Each scene shows the same named points in several views. A view is turned or mirrored, and shifted as a whole, has a little noise and may leave points out.

Scene 1
View 1
(151): [  6 -14   9 -16  -9  -2 -15  21  16  17 -11  13  13 -18   6   9   0   8
   9  -1  19]
(192): [ -7 -12  13 -12   1   1   7   8  15  12   1   1   4   7  14 -22  -7 -11
  -9  20   8]
(236): [  5 -11  26   3  -6 -10 -29  32  37 -14  -7  21  12 -10  12   3   4  -6
   5  16  18]
(143): [  3 -33  40  16   4 -10 -20  23  23   1  -3  18   1  -6  30  -2   9   7
  -1   8  32]
(114): [  9 -19   0 -13  -1  -6 -11  25   8  26 -15  18  16 -35   4  18   4  13
   6 -15  25]
(127): [ 10 -17  -4 -26  -8   0  -9  17   1  37 -17  11  16 -31   2  19  -2  19
  12 -18  23]
(182): [ 17 -12  -7 -18  -5 -10 -24  35  14  22 -22  25  23 -50  -5  34   7  16
  15 -23  26]
(102): [ -1  -8 -19 -21   9  -4  15  18   4  30  -9   8  16 -29  -5  -2  -3  -6
 -11  -4  10]
(184): [ -9 -33  19  -8   9   4  21  -4  -5  36   2  -6  -4   9  26 -26  -5   3
 -14   7  20]
(196): [  2 -14  -3 -23  -2   1   1  14   4  30 -10   6  12 -18   4   1  -4   5
   1  -5  15]
(177): [ 10 -28  10 -15  -5  -1 -11  16   1  35 -14  12  10 -25  13  15   2  23
  11 -18  30]
(167): [ -6  -3   3   3  12 -13   1  30  33 -10  -1  16  13 -14   4 -15   2 -28
 -19  24   5]
(38): [ -4 -16   5 -21  -1   4  10   5   3  29  -3  -2   7  -1  10 -13  -7   0
  -4   6  12]
(132): [ 13 -31  27   9  -1 -12 -32  33  20   8 -14  27  11 -29  20  22  12  19
  10 -11  39]
View 2
(132): [ 27  -9  18  18  21   9 -28 -12  20 -12   0 -21 -18  -3  -4  17  27  -7
  -2 -17  -2]
(38): [-26  -1  -9  13  -6 -18   8 -12   1  12  18 -10 -18  -8 -22 -21   1   5
   6  -1   0]
(182): [ -3   7  11 -11  28  -9 -19 -11  36 -29   3 -12  -8   3  11  19   8  -9
  -2 -30 -21]
(127): [-21   4   4   5  21 -12  -5 -11  25 -16  18  -5 -13   1  -5   7   0  -8
  14 -26 -15]
(196): [-23   4  -3   5   5 -16   1 -11  13  -2  13 -10 -14  -3 -10  -7   1   1
   6 -10  -8]
(192): [-12  -9 -12  12 -15 -14   2 -14  -4  25  12 -21 -18 -15 -27 -31  12  10
 -12   8   7]
(236): [ 21 -17   0   0   2   1 -25 -16  15   9  -1 -33 -13 -14 -12 -11  31   2
 -32  -7   0]
(184): [-19   0  -4  40 -15 -13  13  -9 -16  20  17  -7 -26  -8 -30 -18   3   9
  22  14  12]
(167): [  4   6  -9 -12 -17 -18  -5 -11   1  17 -14 -33 -11 -11  -4 -23  17  15
 -36  18   0]
(177): [ -9  -2  10  19  19  -5  -9 -11  18 -12  16  -6 -17   0 -10  10   7  -6
  18 -20  -6]
(151): [ -6  -7   0   4  11  -8 -11 -15  19  -2  12 -16 -13  -6 -11  -5  12  -2
  -6 -17  -7]
(102): [-29  20  -4  -8  -2 -26   9  -7   9  -5   2 -11 -11   0   2  -8  -6   7
   1   2 -11]
(143): [ 26 -15   8  27  -1   7 -20 -13   1  13  -1 -26 -22 -11 -19  -5  31   4
 -10   3  11]
(114): [ -7   8   8   0  16 -10 -10  -9  22 -18   3 -12 -12   1   4   9   6  -4
   2 -16 -12]
View 3
(196): [  6  -8   1  -2  15  -4   8  11   3   2  -9  -6  -9 -11   2 -12   6   3
   6 -11  -9]
(127): [ 14   4   5 -12  16 -15  12  21  11  -1 -10 -14  -9 -10  -8 -20  12  25
   8  -9  -4]
(184): [ -2  -2  -9  -3  25  -2 -22  -5 -22  14 -15  17 -24   2  11   0 -13 -27
  20   7  -8]
(167): [ -8 -20 -12  18   1   1  30 -25  -4 -19  10  14   5 -24   5  -2   1 -36
 -13 -16 -18]
(236): [ -5  -1 -11   7  -7  -6  41 -35  -2 -30   5   3   1  -6 -20  -7   5  -8
 -14  10  -4]
(151): [  4  -2  -2  -3   6  -7  22  -4   4 -10  -6  -7  -6  -5 -10 -14   8  10
   0   0  -4]
(102): [  8 -15   1   2  18  -5   8  19   6   5  -2  -1  -3 -26  13 -11   6  -8
   3 -29 -17]
(132): [ 10  29  -6 -16   8 -35  32 -16   2 -24   6   1  -5 -10 -31 -16   3  14
  -7  12   2]
(143): [ -2  20 -14  -7   7 -23  19 -35 -15 -21   4  16 -11  -2 -22  -5  -8 -14
  -3  21  -1]
(182): [ 18  11   6 -12   9 -27  37  15  22 -15   3 -19   4 -24 -20 -24  19  33
  -8 -17  -5]
(114): [ 12   9   1 -11  13 -23  21  10  10  -7  -1  -7  -4 -18 -12 -18   9  16
  -1 -10  -5]
(192): [ -9 -19 -11  11   6  13   5 -19 -14  -4 -10   9 -12   1   7   0  -4 -27
   4   5 -10]
(38): [ -1 -14  -4   3  15   6  -3   3  -8   6 -15   1 -15  -2   9  -6  -1 -13
  11  -3  -9]
(177): [ 10  12   1 -15  16 -18   9   8   2  -2 -10  -8 -12  -3 -13 -16   6  18
   8   3  -1]
View 4
(167): [ -5  37   9 -17  33   0   7 -13  -7   8 -18   5 -12   0   7  19  12  -2
 -36  11  -1]
(177): [ 15 -22  -2   1 -14  -9   2   5   4  19  -7  -4 -18   9  -3  13  13  10
  28   0   7]
(236): [  1  28  12   3  13   5   5  18 -19  12 -21  13 -29  18  13   8   1  14
 -18   4  11]
(132): [ 16 -12   5   9  -5   2  16  25 -19  27 -16   4 -39  20  16  22   5  16
  11   5  19]
(151): [  7   3   3  -4  -5  -7  -5   7  -3  16 -13   4 -15  10  -1   5  11   8
   7  -2   4]
(192): [-10  28   5  -1  26  -3  -1 -15  15 -18  -8   3 -11   5 -12   5   8  13
  -7   6  -1]
(127): [ 16 -19  -3 -10 -22 -16  -8   2   3  26  -8  -3  -7   5  -6   8  17   2
  25  -6   1]
(182): [ 24 -19   0 -16 -28 -13  -4  17 -20  50 -17   2 -14   8  10  14  18  -4
   9  -6   5]
(143): [  2   7   7  17  22  10  22  11  -6  -1 -13   5 -41  18  10  22   0  24
   2  13  18]
(184): [ -5   1  -2   6  27  -5  11 -30  33 -27   2 -10 -13  -1 -20  18  13  17
  20  13   2]
(38): [ -2   8   1  -6  11 -11  -5 -19  21  -9  -4  -3  -4   0 -17   6  14   8
  10   3  -4]
(196): [  6  -3  -1 -12  -3 -13  -6 -10   9  11  -7  -3  -5   1  -9   9  17   2
  11  -1  -3]
(102): [  8  -1  -1 -25   5 -17  -2 -23   9  19  -8  -7   3 -10  -7  18  25  -9
  -1   3  -8]
View 5
(143): [-14 -38  -3  -3 -15   7   9   5  11   3  10   4 -42  -2 -33  -1  13  -2
   8  16   8]
(236): [  2 -22 -16   1 -10  20   7  24  16  -2  -5  -5 -28   4 -24   1   4 -10
   0  19 -14]
(127): [ -8 -22 -18 -34   0  15 -27 -13  -8  19  22 -19  15   9  -7 -15 -12 -15
  -4  17  14]
(102): [-19 -21  -3 -47  12  20 -38   4 -11  -9   8 -11  13  -5  -7 -19   7 -38
 -24  25   5]
(177): [-12 -29 -13 -28  -6   9 -19 -17  -6  21  25 -14   1   6 -13 -13  -6  -8
   3  15  20]
(196): [-15 -27  -9 -34   8  20 -23   1  -8   2  12  -6  10   2 -14 -12  -4 -17
 -13  25  10]
(114): [ -6 -20 -15 -28  -8  11 -24  -7  -1  15  16 -21   0   5  -9 -15  -1 -21
  -2  12   6]
(132): [ -1 -25 -16  -7 -25   3  -4  -8  11  23  17 -20 -31   5 -17  -8   5 -10
  15   3   4]
(38): [-25 -37  -2 -35  16  24 -15   7 -10 -10  10  10   7  -1 -23  -7  -3 -10
 -18  36  15]
(182): [  7  -7 -27 -25 -15  10 -29  -9   3  27  16 -38   4  10   2 -18  -6 -26
   2   3  -3]

Which points are out of place in each view (at most two, in the order of its rows)? Write - if all are in place.
view 1: (192)
view 2: (143), (114)
view 3: (177)
view 4: -
view 5: (102)
